Each row is a point on a tangle of strands that fork and nearly touch. The rows are in no order.
Two points are linked if the straight distance between their rows is under 66.4. Some points are linked to none.
q533: [  1 -11 -23  -2  -7   6  16  18  -7  13 -19   3  23 -16  -9 -25  17  15
  -1  32   5  46 -15  27  22 -11  -4  -4  12  15  29  26]
q389: [ 29  -9  11  20   5  31   7  -4  16   1  -9  -5 -44  -6   9  11 -19   6
  32  31 -47 -23  12 -14  -1  -7   8 -36 -41 -11 -12  13]
q316: [ 43  -7  16  22   1  12  12  -8   6  -7 -21  19 -35 -14   4  13 -21 -27
   4   0 -18 -26  13 -28  22 -12 -12 -30 -50 -31 -13  25]
q603: [  9  27  11   8  -5 -17  10  18   3  21   6  -5 -10  14  25   6  -6 -19
  -5 -12  -6   5  29 -11  15   6 -51 -18  18  -2   5 -18]
q669: [  3   9 -13 -28  21  11  16  -9  28  -8  21 -17  -2  -9   8  15 -17 -11
   4  48  15   0 -16  20   8  12  -9  15  -3  53   6   3]
q213: [ 49 -12  28  17  13  12   5 -15  24 -14  -8  -4 -31   0   4  11 -41 -11
  13   0 -16 -21  24 -19  19 -15  -5 -37 -44 -26 -12  36]
q304: [-26  25  -4 -15 -27 -22 -18 -16  -5   5   7   3 -20  -9  12  -9 -12  -2
  -1 -28   6  -6 -19  -9  -4   2   9   9 -14 -12 -30  -6]
q981: [ -1  -1  -6 -18  -7 -21  14   3 -12   6  -5  -2  24  10  -5  -5  48 -38
 -31 -48  -6  -6   6 -34   3   3 -19 -13  -6 -21  18  12]
q157: [ -5  13 -31 -10  15   6   6 -12  13  13  10   0  -7 -17  18  17 -16 -12
  -2  46   1   5 -15  13  11  11 -14  -5  -6  49  -7   1]
q195: [ -2 -16  25 -26   5 -15 -27 -16  30 -38  17 -15  20  14   2  -8   1  19
  10  -4  25   9  -9  17 -32  12   8  21  14  -6  26  10]
q189: [-10  17  14  -8 -22  -3 -27  14   4  -9 -10  11 -23  -2 -11 -11 -22  16
  -8  -2  25   4 -27   9  -8 -23   9  33 -30   6 -14  14]
q584: [ 26  -7  34  17  -2  17   4  31  -8  13 -20  17 -33   6 -19 -14 -26  24
  24  13  -1  18   5   7  15 -14   3 -16  13 -22  18   9]
q973: [ 12 -21  11   2 -12   9 -16 -30  -9 -11  10   1  -8   6  -1   3  -9 -13
  16 -10  -6 -16 -22   1  -9  13  41 -10 -11 -16   1   1]
q773: [ 32  -8   7  10 -16  18  -1  12  13  16 -13   8 -28   1 -10  -7 -26  -8
  -4  33  -5  12 -11   0  20 -28   9 -25 -26  -6  12  48]
q933: [  0  -9   8  -6 -14 -12   8 -21 -16   6   9  -8  -3  -7  17   5   2 -32
   1 -24  -4  -5   0 -17   9   6  -4 -35   1 -46   4   9]
q210: [ -8  11  32  -8  -6 -15 -28   6  19 -15  -9   3 -10  15 -10 -12 -18   1
 -14  -8  31  -5 -25   2 -22 -13  15  23 -13   8 -13   7]
q614: [ 44 -13  13  21 -11  34   1  -3  11  10 -10  21 -47  -9  -2  13 -21  -1
   8  26 -33 -18  13 -11  16 -24  17 -25 -53  -2  -3  31]
q893: [ -3   1 -18  31  25  10  28  17 -13  13  -5   1  24  -4   4   9  26 -13
  -3 -10 -19 -12  26  -2   3  17 -14 -10  40   8 -15 -45]
q371: [-18  -5  -1 -37 -24 -37 -12  13 -17   9 -15  -3   2  10 -22 -20  -1  25
 -12 -35  10  33  16 -17  26 -15 -27 -13  -4 -26  12  19]
q681: [ -1 -26  13  -3   5  14 -15 -45  11 -12  29 -16  -3   6  11  10 -11   2
  30   7 -12 -19 -22  18 -17  21  39 -20  -2  -7   2   1]
q99: [ -1 -15  16  -3  -7   9  -8 -40  18 -14  16  -8 -16  -2  16   7 -33  13
  36  19 -15 -12 -10  -1  -9   8  28  -9  -3  -1 -13  -7]
q93: [ -5 -19   1 -43  -3 -17 -20 -12  16 -23  15 -20  23   0   1 -13   9   9
  17 -13  30  21  -5  21 -19   8  -6  17   3  -8  31  26]
q74: [ -7  20  -4   6   4 -12  13  16  -1  16  10 -10  12  -1  21   2  12 -22
  -8 -18   0   6  21 -16   3   8 -24  -7  40 -17   4 -28]
q726: [  6  -1  -6  -2   8  12 -10 -31  26  -2   1 -11 -23  -3  14  16 -30  -2
  13  54 -16  -9 -22   6  -6   9   7 -12 -37  35 -20  16]
q961: [-34  24 -14 -20  -6 -27 -25   6   9 -15 -13  -7  32  -2  -6  -6   4  35
  -7 -24  15   0  16  -4  -3  -4 -15  33  15  -1 -19   1]
q337: [-25  -7   3  -2   0  18   4   8 -18 -10  -8   8   2  -2 -10  -9  -8  49
  28  10   7  13   7  17   0  -3  25  24  13  -6   4 -17]
q775: [-12  -5 -34  18  17  -4  21   8 -25   6  -7  -8  32   2  -2   6  46  -8
 -15 -21 -10   1  21   3  -1  16  -2  -1  27   5  -2 -29]
q771: [-16  -7   7 -13  -3  10 -14  -3   5  -6  -8   9 -18  -3   1  -6 -42  29
  33  30  20  16   1  25  -1 -11  -4   2  16 -21   7  -2]
q941: [-22  15  -6   3  -8 -37 -11  28  13   0 -18 -14  39   3   2  -8  18  31
  -5 -32   6  -2  28 -10 -14  -6 -16  37  33 -13 -15   3]
q194: [-25  -9 -33 -40  -1 -24   4 -10 -22   1  23 -32  25  11   6  -6  35   3
  -3 -36   4  27  15   7  -8  18 -25   7  29 -10  27   2]
q69: [  8  -1   4  14   2  19   6 -26 -29   4  13   1   6 -19  31   9  13 -16
  24 -20 -35 -15   0 -15  -2   6  38  -2  18 -20 -26 -36]
q548: [ -2  14  14 -39  -4 -35 -14  -6  38 -14  27 -21   7  17   9  -1  -9 -16
  -8 -21  22   7  -4   5 -33  13 -20  25  -1   6  23   6]
q758: [-19  -3   0 -20 -37  -2 -30   7 -16   3  -9  15 -14 -14 -16 -13 -18  16
  -5  -9  20  20 -38   9  -5  -8  11  20 -42   1  -7  12]
q966: [-17 -26  -1 -29  -2 -10 -13 -24   1 -10  20 -15  16  -1   6  -6  -1  -2
  16  -4  21  15 -18  19 -12  15   9  -6   0 -18  25  19]
q823: [-14  -7 -21 -34 -19 -31  -2   1  -8   1   4 -24  20  17  -7  -4  39   2
 -11 -45  16  30  29  -2   1  -5 -33  16  17  -4  30  17]
q322: [ -4   9   4  27  22  19  13  22  -4  -1 -25   0  24   2 -24  -8  19  30
   4   5  -1   0  18   5 -22  -5   8   6  28   5   3 -23]
q100: [-16  11 -28  -1  29  -7  20   0   2   2  17 -11  21  -4   9  10   5  -2
  -7   7  17   2  17   7  -2   8 -19  10  20  22  -1 -28]
q361: [ -1  10   9  -1  11   8  -8 -31   6 -12   4  -2 -17   0  28  18 -34   4
  23  15 -15 -19  -3  -2   3   6  12  -1  -4  19 -36 -16]
q777: [  8 -28 -24   2  -4  -3  24  14 -17  14  -7   3  14 -11  -4  -9  27  -9
 -11  18  -3  25 -14  19  23  -1  -2 -21   8  -2  49  32]
q62: [  6   8 -10   1   4   5  15  37   2  12 -25  10   5  -9 -10 -22  -4  16
  -2  27   9  26  -8   7   8  -3  -3  -3  12   9  18  12]
q208: [ -6 -18   8 -30  18  -8 -14 -29  24 -41  22  -3  29   6  -4  -4  -1  32
   7   2  21   3 -23  39 -22  21  22  28   2  20   9   3]
q839: [-22  -1 -22  -5  19  17   5 -27  -8 -22  19  -9   3 -17   3   8 -18   8
   9  29   3 -15  -9  14   9  11  22  16   8  28 -18 -22]
q217: [  7  -2  -4   1  19  29   9   7   6  -6  -5  -4  -1   1 -10   7  -2  17
   9  47   5   6 -17   5 -11   4  21  -5  16  28   7  -2]
q130: [ 20  16  27  20 -14 -14  -2  25  -8  16 -19  23 -22  13 -20  -7  -9 -11
 -34 -20  16  11   1 -19  28 -19 -24 -17  -9 -33  14  16]
q833: [-21  -4  -4 -16 -40 -22 -38 -21 -12   0  12   8 -14  -6   3  -9  -4  -3
   0 -24  10 -12 -32  -7 -12   2  17   9 -32 -15 -13   5]
q565: [ 15   2  48  11   7  12  -6   0   1  -8   2   1 -25  15  -8   1 -32  13
  23   0  -5   1  17  -8  -7 -17  13 -10  17 -29 -16  -5]
q496: [ 10 -11 -22  -7 -18  -4  10  -1  10  24   8   2 -12 -10  33  12  -5 -42
 -17  23 -15   2 -10  -5  18 -10 -34 -33 -34  19   6  31]
q67: [-27  17  -5 -11   0 -12  -1  -8  -8  -9  10   0   2   0  25   2 -27  16
  20  -1  -1   4   3   3  13   5   1   8  22 -14 -36 -37]
q98: [ -5  17  -8  13  -3 -34  -3  29   6  13 -15 -14  37  -7   6  -8  20   7
 -19 -42  -8 -16  45 -19 -14   0 -13  34  40 -33 -12   0]
q857: [ 20   1  18  14   3  32   7   6  -9  15 -12   8 -31   3 -13  -8 -13  10
  20  29 -11   1   6 -12   6 -11   3 -15   1 -11   1  -2]
q287: [ 25  14  33   0   3 -10  -4  -5  25   0   9 -11 -17   9  14  10 -14 -41
  -6  -7   1 -18  -1 -17  -6  -8 -28 -17 -19   7  -6   8]
q822: [-14  14  14  -9   0  -6 -17 -18   1 -14  15   3 -16  -5  29  10 -42  23
  23   6  -1  -9   8   2   7   6  20  17  11   0 -30 -20]
q648: [ 22  -6  40 -13  22 -16  -8 -18  37  -8  31 -15  16  23   9   9   6 -22
   2 -13  -3 -14   4   2 -28  19   3   3   6   8  17   2]
q382: [ -5   3 -24  25  15  12  31  12 -22  25  -2  10   3 -10  19   2  25 -16
  -6   3 -19   0   8  -3  23  12 -13 -28  18  12 -14 -34]
q956: [  3  -4  18 -13  17   5  -9   1  26 -13   4  -7   4  10 -11   3 -16  14
  12  34  12   5 -12  17 -15   1  10   4   9  28   7   0]
q595: [-28 -13 -14 -33  -4 -37  -8 -22 -15  -5   9 -24  26   2  10 -14  28   4
  18 -37   5  18  12  -7  -6  17  -1  -3  24 -40  21   6]
q562: [-13 -14 -21  -2 -17   2  -4 -21  -8  14  14   8 -15  -9  13  19 -10 -25
  -5  19  -8 -13 -27  14  -1   0  16 -21 -28   1 -10   1]
q768: [-30  -1 -24  -6   8   6 -11 -20 -20 -30  12   3  21  -8 -15   4   0  17
   0 -10  18  -9 -10  26   8   6  30  40  -6  20 -20 -14]
q968: [  3  -3 -28  -5   2 -11  31  30 -15  22   6  -1   5  -5  -1  -1  34 -13
 -32   5  -4  23   7  11  13   5 -29  -8  11  21  23   9]
q481: [ 39  -7   4   5  14  24  40  13   5  15  -3   7  -2  -1   7  10  32 -45
 -19   9 -21  -1   5 -11  13  -5 -43 -32   0   5  31   2]
q754: [ -9  -6 -40  20  -3  14  14  25 -28   0 -21   8  18  -4 -25 -13  32  29
 -11   0   7  25  -4  16   7  -3   8  21  -5  24  -1   0]
q749: [  2  -1 -25  19   5  26  14  -6 -13  15   0  12 -21 -14  13  15   0 -17
   4  28 -36 -16 -11  -3  10   4   4 -20 -15  24 -22 -14]
q820: [ 13  -5  22  -4  22  -7  -7  -1  36 -22   5  -1  18  16 -17  -2  -7  17
  -4  13   6 -14  -6  -2 -22  14  21  24  13  33 -10 -17]
q164: [-30  39  -2  -8 -18 -36 -22   7   3   1  -2  -4 -10  -1  19  -5 -19  -2
  -7 -24   1   5   0 -17   4  -4  -9  27   0 -19 -38 -17]
q732: [ 33  16  25  22  -4   7   0  11  12   1 -19  24 -46  -3  10   1 -22 -22
  -9  -3  -9 -16   5 -22  20 -21 -25 -18 -45 -15 -21  25]
q127: [ 18   2  31  14  -4  -7 -13 -17  18 -13   5  -2 -23   8  25  12 -30 -27
   9  -9  -7 -18  -4 -19  -3  -2  -5 -15 -25  -4 -28  12]
q684: [ 18  24  16   3  -5 -18  10  33   7  18 -26  23 -23  11  -8 -13   0 -22
 -37 -15   5   4   8 -25  35 -16 -51 -19 -18 -18  10   9]
q252: [-23  16 -11   0   5 -12   6   8 -14   5   6  -5  11  -1  22  -2  -5  18
   2 -10  -3  16  12   2   4   8 -14  -1  32 -13 -10 -35]
q455: [-12   9  -8  10 -18 -13   6   8 -20  24  -8   9 -16   2  11 -12   2 -10
 -17 -13 -11  15   0  -9  24   1 -28 -24  11  -7  -9 -16]
q760: [-12   6 -41  18  30  11  28  -1  -3  10  12   1  12  -3  -4  11  17 -19
 -17  21  -2  -6  -1   7   9   7  -4   3   8  37  -7 -22]
q302: [  1  -7  15 -12 -11  10 -24 -22  -5   2  16   9 -25 -11   4   3 -33  26
  21  10   9  -8 -13  21 -13 -11  31  22 -23   0 -12 -12]
q273: [ 11  -4   3 -17   0  18 -13 -18  15  -7   3  -1 -23  -9 -12   3 -32  15
   6  54  -4  -7 -30  19   2   0  23   5 -20  39 -16  11]
q447: [ 16 -14 -31  11  11  23  29  -2  10   6   0   0 -19  -6  10   8  -8 -18
   0  45 -21 -10 -13   0  15   2   9 -28 -16  28 -12  11]
q344: [-18 -15   8 -12  -4   4 -10   8  -6 -14 -11   2   5  -2 -18  -5 -16  42
  21   7  22  30   2  18  -7  -7   9  10  17 -24  21   5]
q11: [ 24  -9  48   6  19   5  -7 -13  19 -15   5 -14 -11  15 -13   0 -32  13
  28  18   7   1   6  -9 -15  -9  18 -25  10 -19  10   6]
q679: [  7  16  -5 -12 -20 -17  11  15  -6  22  -4   3 -11  -3  10   1   6 -22
 -21  -1   2  12  -7  -9  13  -3 -32 -20 -13   2   4   0]
q620: [-19  -1 -36  -8  -8   2   2  -6  -3  17   4  -2 -14 -25  11   3 -10 -21
  -8  31   5   6 -22  17  12   2   1  -8 -19  23  -9   9]
q935: [ 13   3  10  29  21  17   0  31   7   8 -30  13  20   1 -37 -11  28   9
  -8   0  -2 -15  10 -13 -17  -8   6  10   9  14  -2  -6]
q790: [-11 -21 -15  19   2  17  24 -19 -31   1   0  -6  11 -12  14   2  34 -19
   8 -10 -29  -6   2   1   6  22  17 -28  21 -25  -6 -25]
q339: [ 45   1  -3  10  17  21  33  33  17  18  -9   8   2   5  -5  -3  15 -31
 -23  37 -15  21   6 -13  21   0 -24 -27  11  15  35  16]
q290: [-14 -11 -11   8  10  34   9  -1 -35  -5   5  13   8   0 -19  -3   8  49
  20  -3  -2  -1  -6  15 -10   4  35  32   9   5   1 -27]
q830: [-26 -12 -21  -5  17  -8   4 -24 -20 -25  13 -15  31  -1  18   9  18   7
  15 -16   8   0  -2   8 -15  24  14  14  25  -8   2  -5]
q257: [ -1  -1  -5   4 -31 -10  -1   3   8  20   2  12 -34  -8  33  20 -20 -32
  -7  11 -15  -5  -8  -7  12  -4 -29 -31 -44  -2 -16  19]
q57: [ 18  13   9  13   4 -11  14   5  -7  10   2  -9 -20   7  38   7 -10 -10
  16   8 -25   7  29 -14  30   5 -59 -41  15 -16  -3  -6]
q342: [ -5  12   3 -23  -1 -28  -2  -8  11  -2  17 -20  15  10  16   2   4 -21
   1 -19   6   7  -1  -4 -25  11 -11   5  15  -8   8  -5]
q426: [  6   0  30   2  -2  17 -10  -1 -15   2  -3  12 -14   6  -1   1 -18  23
  31 -18  -6 -10   3  -5  -4 -15  24  19  10 -27  -8 -15]
q568: [ 21  -1  40   1  -4 -17 -37 -31  28 -18  13   2 -17  10  27   5 -22 -13
   3  -9   3 -23 -24 -11  -6   2  25   1 -25   5 -22  -3]
q902: [-22 -14 -25  -9   6  19  -7 -11 -16 -20   1   0  16 -10 -19  -8   8  22
  10  10   8   8 -24  22 -10  11  29  31 -16  26   4   1]
q445: [ 15   1  24  10   2   1   2   8  -2  -3 -11   0 -14   3   2  -6 -11 -15
   2  -5   9   3   5 -13   3 -11  -7 -30  -3 -21   8   6]
q353: [ -3 -35 -16  -2 -26   6   0 -18  -7  20   9  -6 -10 -11   2  13   0 -33
 -21  11  -4   9  -2  13  17  -2   3 -42 -20 -31  36  24]
q918: [-11   4 -28  10 -10  -6  16  29 -26  11 -20  10  14  -4 -20 -15  42  -9
 -39 -21   3   9  -8 -11   2   6 -13   1 -22  15  -1   5]
q842: [  3  11  12  36  19  24  -2  36  -5  18 -25   9   9   7 -21  -4   1  32
  16   8  -8   0  32   2  -5   2  -1  16  40 -13 -10 -33]
q553: [ 30   6  36 -12   8 -20   0 -10  38 -11  25 -16 -12  22  25  17  -9 -36
  -3 -18   0 -12  15  -5 -30   1 -25   2  -8   8  11   2]
q296: [ -7  19  -4  10  -3 -28  15  21   7  14  -5  -9  32   1   5  -3  32  -9
 -17 -38  -6 -10  34 -15  -9   2 -25   8  35 -13  12 -12]
q937: [-32  13   0 -16   6 -22 -22  -6  17 -29   2  -4  35   3 -11  -2   7  28
 -13 -25  22  -8   5  10 -15   2   3  55   4  13 -13  -2]
q939: [ -7  -5  -4 -31  20 -10   1 -32  18 -14  32 -18   0   3  12  13 -15  -7
   4  20  10  -7 -17  21 -10  19  -3  12  -4  35  11  -2]
q114: [-28   9 -35   4  29   4  22 -15  -7 -15  20  -3  15 -15  -2   5   2  -9
  -6  23  13 -25  -1  17  19   8  10  19   2  48 -13 -21]
q448: [ -8   4 -29 -15   3 -12  16   4  -8   5   4  -7  16  -3  -4   0  37  -9
 -23  -9  16  25  -7  11  -8   1 -23   6   4  19  22   7]
q844: [ 14  11  17  27  10  34  17  21 -16  17 -13  23 -27   3 -11  -7  -2   4
  12   6 -23 -14   0 -13  11 -10  11 -11   7  -6 -10 -23]
q834: [-16 -19 -18   4  21  16  -5 -30  -3 -44  16   5  43  -7 -20   1  18  31
   3  -5   6 -13  -4  28   1  21  36  46   0  30 -17 -11]
q542: [ -8 -21 -18   9 -42   5  -5 -12 -13  20   7   4 -19 -13  -5  13  -3 -21
 -14   5 -10  -6 -15   8  14   5  11 -23 -27 -20   6  19]
q965: [-13   0 -21  10   2   1  23  20 -21  25  -8   4  -1  -3  10   2  22  -1
 -25   1 -13  14  -7   5  23   6 -23 -19  15  14   1  -8]
q663: [ 14   5  25  -3  -8  12 -15  -7 -10   2  12  20 -35  11   2  -5 -21  35
  27   7  12 -11  -3   4  -8 -26  33  26 -10  -7 -20 -18]
q485: [ 36  14  30  16   6  16   9  15  19  -2 -16  10 -18   9 -17  -6 -19 -20
  -9  25   1   5 -15 -19  14 -24   2 -24 -17  -2  14  47]
q7: [-16   3   9 -59  -5 -33 -21 -17  23 -20  21 -21   7   6  -1  -6   8   0
  -4 -22  35  20  -8  16 -32   8 -18  27  -6  -7  32  20]
q783: [-14  -4  -9 -45 -29 -30 -10  -2   1   2  -5 -18  10  11 -16 -24  15  27
 -10 -39  21  41  15  -9   2  -8 -26   2   8 -26  28  25]
q552: [ 14  15  26  -2   6 -14  -7  20  16   4 -15  -9  16  19 -14  -1   6  -3
  -8 -10  24  -9  14  -1 -17 -13 -18   7   7   0  29   4]
q796: [ 18  -8  10   1 -30  10 -15  16   6   5 -14   8 -22 -11  -6 -19 -36  -1
  -3  27  11   8 -24  16   3 -27  23  -3 -26  -6   7  38]
q912: [ 20  -9   4  23  -4  36  17 -14  -9  10  -6   9 -34  -4  12  12 -11   5
  38  12 -40 -26   9 -15  -1  -4  20 -16 -18  -3 -13  -7]
q276: [ 10  13   1  24   2  16   3  40 -11  14 -31  23   6   3 -30  -8  18   1
 -20  -4  -2  -1  -3  -9  -3 -13  -2   4 -10  11  11   4]
q792: [-26  43   3  -1   5 -32 -13  11  21   1   8  -6   1   2  18   0 -21   9
  -4  -6  13  -4  23 -14  -1  -5 -19  24  22   4 -33 -20]
q138: [-12  24  -4 -15  15 -23   1   8  17  -6  13  -9  16   8  24  10 -10  -5
  -1   8  10  -7  17  -4  -9  -2 -24  18  28  13 -15 -31]
q21: [-17  15  -5  -7  -5  -9  -3  27  -7  14 -21   0   2  -1 -15 -13   5  32
  -2   4  20  32   1   6   6  -5 -15   8  11   0   7   5]
q56: [ -7  -4   0   0 -14 -22  -1  10 -16   5 -18  -7  24   6 -18  -9  38  -4
 -21 -51   1   0  23 -30  -1   3 -10  -6   0 -30  13   9]
q79: [ -4 -36 -11  -7 -11   4  15 -11 -15  20  11 -10   3  -6  -4   5  17 -21
  -9  16  -5   9 -14  25  15  -3   6 -39  12 -18  42  31]
q47: [ 42   8  -8  11   6  23  20  38  14  26  -7  13   3   8  -2 -25  -6  -5
 -10  50  -6  22  -8   1  25  -2 -18 -23  16  26  19  12]
q317: [-19 -11 -30   2 -13  25  -4   4 -30  -3 -13  20  -2  -8 -28  -1  16  28
  -7  -5  12  13  -8  18  -5   1  18  27 -19  13  -1  -3]
q800: [-29 -15 -15   3  28   4  -7 -15  12 -40  11 -13  54  -7 -15   5  15  40
   6  -2  11  -6  22  21  -5  15  17  44  20  16  -7  -4]
q10: [-18 -19 -10 -16  -1   0  -9 -28 -19 -16  11  -3  15   1  -1   1   7  10
  16 -12   1   5 -16  10 -15  14  21   9   4 -16  10  -1]
q506: [ 16  26  20  32  21  17  -8  40   4   9 -26  19  -7  11 -23 -10  -1   6
  -1   0 -14 -18  35 -10   0  -3  -2  14  30  -8 -29 -34]
q748: [-18  -3   8 -19 -34 -12 -41 -15  -7  -9   7  13  -3  -1 -20 -19 -14  16
  -1 -37  17   5 -27   7 -17  -8  29  24 -40 -18  -3  13]
q740: [ 44 -25  18  18  -2  20  -1 -16  13  -4  -1  -8 -34  -2   1  12 -47  -5
  16  17  -7  -7  34   1  18 -13  17 -40 -27 -37   6  31]
q532: [ 19  -7  40  -3  -6 -19 -32 -13  22 -15   2   5  -3  22   0 -10 -10  -5
  -3 -21   7 -18 -21  -7 -23  -1  26   5 -17   7  -8   3]
q349: [ 17 -17  24  10 -16   6 -14  -9  13   1   3   0 -32  -1  -4   7 -56   5
  18   8  10   9  15   4   6 -20  17 -24 -14 -25   0  22]
q617: [ -2   2  -1  -7   1  -9   2  11  10   0  -3  -2  26   5 -15  -1  25  -9
  -7  -7  15   1  -3  -1 -23  -4 -13   5   5  10  33   8]
q944: [-22  -8  -8 -11  -4  13 -11 -37  -7 -14  24   3 -10 -13   3  11 -19  19
  12  15   0 -15 -18  22  -2  11  38  21 -10  10 -14 -17]
q541: [ 36  12  12   3  16   6  36  23  16  13  -1  -6   0   7   9   9  25 -51
 -20   2 -20  -9  31 -10  10  -1 -44 -13  17  -1  22 -17]
q713: [ -2   7   8  -1  10 -15 -19  -8  19 -15  -3  -3  30   8 -12   1   9   9
 -12  -9  18 -16 -11   5 -24  10   4  28   4  27  -6  -2]
q31: [  0 -39   1  -4 -11  -2 -28 -40 -11  -2  22  -5   2   2 -15   6   6 -26
   6 -14  -1 -17 -36   9 -14  24  35 -19 -26 -21  16  24]
q483: [ 15  -4  -7  27   1  37  22 -21 -18  11  -1  10 -23  -8  14  13  14 -13
  10   7 -37 -31  -2 -16  -7  -4  20 -14 -21  12 -30 -18]
q122: [-12 -14  -8  21  15   8  20  -5 -31   1  -8   2  31  -3   3  -4  40 -11
   4 -27 -14   0   9 -13  -5  12  20  -6  24 -20   3 -21]
q546: [ 22   0  38   6  26 -11  -1  -2  32 -15   9  -9  25  15  -8   4  15 -14
   7 -13   7 -28   2 -13 -28   3  20  -2  13   2  11  -6]
q756: [-20 -10 -11  15   0  21 -14   0 -22 -18  -5   8  26   3 -17   1  20  51
  11 -16   3  -5   8  12 -11  -3  31  53   6   8 -15 -15]
q13: [-10   6  -1   5 -35 -17 -16   7 -17  -7 -21  -6  23   9 -13 -11  23  13
  -5 -68  -4  10  24 -34  -1  -9   6  18  16 -34  -4   8]
q688: [ -2   6 -29  -2 -16 -15  11  12   0  23   9   5 -16  -8  23   2   3 -24
 -30  21  -8  20 -16   4  26  -1 -39 -21 -10  17   8  20]
q147: [-17 -11 -44  24  16   5  16   5 -19   9  -4   7  24 -10 -23   0  28   1
 -17   5   8   3  -4  10  -3  -3   5  15 -10  37 -15 -16]
q249: [ -3 -12 -18  -9  15  10   6   8  -9 -10  -3   2  11 -12 -16   1  10   3
  -1  29  13  13 -29  17  -6   3  17  12  -4  28   0  13]
q750: [-10  -1  10 -31  20  -5 -12 -33  14 -35  25  -5  19   3  11   8 -20  14
  15  13  17 -10 -12  26  -5  22  10  26   4  24  -3 -17]
q89: [ 21  22  -5   2 -11 -22  15  33   2  21   1   6 -14   5   5  -5  11 -22
 -43  -7  -9  13  10 -17  23  -6 -50 -24  -2   0  23   2]
q950: [-28 -16 -32   4 -14   5   8 -11 -38  17  12  -2 -10 -16   7   8   2  10
  -2  12 -15   8  -6  15  19  12   5  -9   6  -3   1 -21]
q196: [ 19  17  27  28  16  20   5  28   9   7 -25  21 -13   5 -15  -3   4 -12
  11  -5 -19 -29  25 -24  10 -12  -7 -16  14 -10 -12 -21]
q997: [ 24   6  15  11  20   7  25  17  25  10   6  -7  17   3  -4  11  31 -46
 -15 -13 -13 -24  27 -19 -22   5 -28   0  29   6  20 -20]
q890: [  2  14  -9  14 -18  -6   1  35 -14  20 -29  27   2  -2 -23 -11  27   3
 -37 -27  -1   7  -6 -17  12  -7 -12   6 -11   2  -9  -4]
q576: [-18  -5 -24  11   4   6  10 -24 -29  12  10 -10   2 -14  26  20   9 -16
   9   9 -21  -7  -7   7   5  17   8 -20  14 -13  -7 -18]
q957: [ 26  13  31   8  24   0  15   1  27  -7   0 -12  17   8   1  10  14 -32
   3 -14 -14 -33  19 -25 -26   2 -11  -6  20  -8   6 -10]
q904: [-20  -1  -5  -7 -14 -31 -11  -3 -10  -6  -3 -18  34   3   9  -9  19  15
   5 -48   3  19  22 -24   0   6  -1  10  30 -37   0  -4]
q490: [ 13  -1   7  -2 -12  21  -4   2  10   4  -8   7 -22  -6 -17 -17 -20  18
  14  45   5   9 -26  15  -5 -13  32  10 -16  19  -1  27]
q747: [ 43  17  32  16   8   7   5  27   7  -5 -29  26 -20   9 -25  -2 -11 -21
 -25   4   7   1   8 -20  20 -25 -13 -27  -6 -26  16  26]
q609: [ 15  18   7  18 -15   8 -12  20   4  17 -20  23 -32  -6  22   6 -24 -22
 -11  15 -19  -2  -1 -15  21 -15 -30 -20 -41   6 -24  21]
q960: [  0  -2  26   3  -5   5 -21   6  12   2  -1  -4 -38   5  -1 -12 -44  10
  38  28  16  15   7   9   3 -18   1  -9  10 -15   0  14]
q994: [-12  -3 -31  15  -6  20  18   7 -23  24   4  12 -18 -15   4   8   4   5
   2  19 -14   2  -9   4  13  -3   6  -2  -1  17 -10 -30]
q975: [-30  -5 -18 -13  36   1  10 -15  -3 -39  27 -17  47   6   0  10  12  25
  17  -7  11  -4  10  24  -6  24  15  33  34   8  -5 -15]
q488: [-22   4   6 -12 -20 -27  -7  12 -16  -2 -16  -5  -4   3  -8 -16  -4  23
  -4 -24  17  22  -4  -6   3 -11 -11   2   9 -30   3   4]
q838: [-13  11 -22 -10  -8 -24  -2   7 -23   8  -4  -4  19   6 -18  -3  43 -31
 -37 -32  -3  -2  -8 -19  -6   2 -12  -9 -18   3   7  17]
q178: [-22  -7 -13  21 -22  18 -18  13  -9 -15 -20   3  36  -3 -12  -1  33  45
   1 -38  10  -5  17  -4 -17  -7  11  58   5   7 -25  -1]
q835: [ 10   0   3   4   9  26   5 -25  14  -9   4  -6 -29  -1  20  16 -20   7
  18  35 -26 -29  -8 -13  -9   9  16 -12 -30  24 -26  -7]

A fork is a point with three links. Follow the links from the first point to the second and name the forks in between, in order.
q957; q317 -> q760
q532; q937 -> q760 q902
q749; q349 -> q965 q679
q562; q217 -> q93 q902
q820; q688 -> q74 q361 q679
q552; q937 -> q965 q679 q361 q74
q344; q122 -> q679 q965
q7; q663 -> q93 q902 q760
q483; q31 -> q749 q965 q679 q361

A fork is a point with three links, a tip a point with one. Leave the first point through the second and follow the links. Name the first fork or tip that comes.
q542; q353 -> q584
q568; q127 -> q47
q481; q541 -> q760
q688; q496 -> q178
q98; q941 -> q902
q835; q726 -> q679
q904; q595 -> q93

Follow the links from the first point to the second, and from the first to the third. Name the last point that the two ways share.
q834; q490; q426 -> q902
q839; q939; q361 -> q902
q290; q912; q822 -> q679
q749; q552; q361 -> q965
q257; q67; q681 -> q361
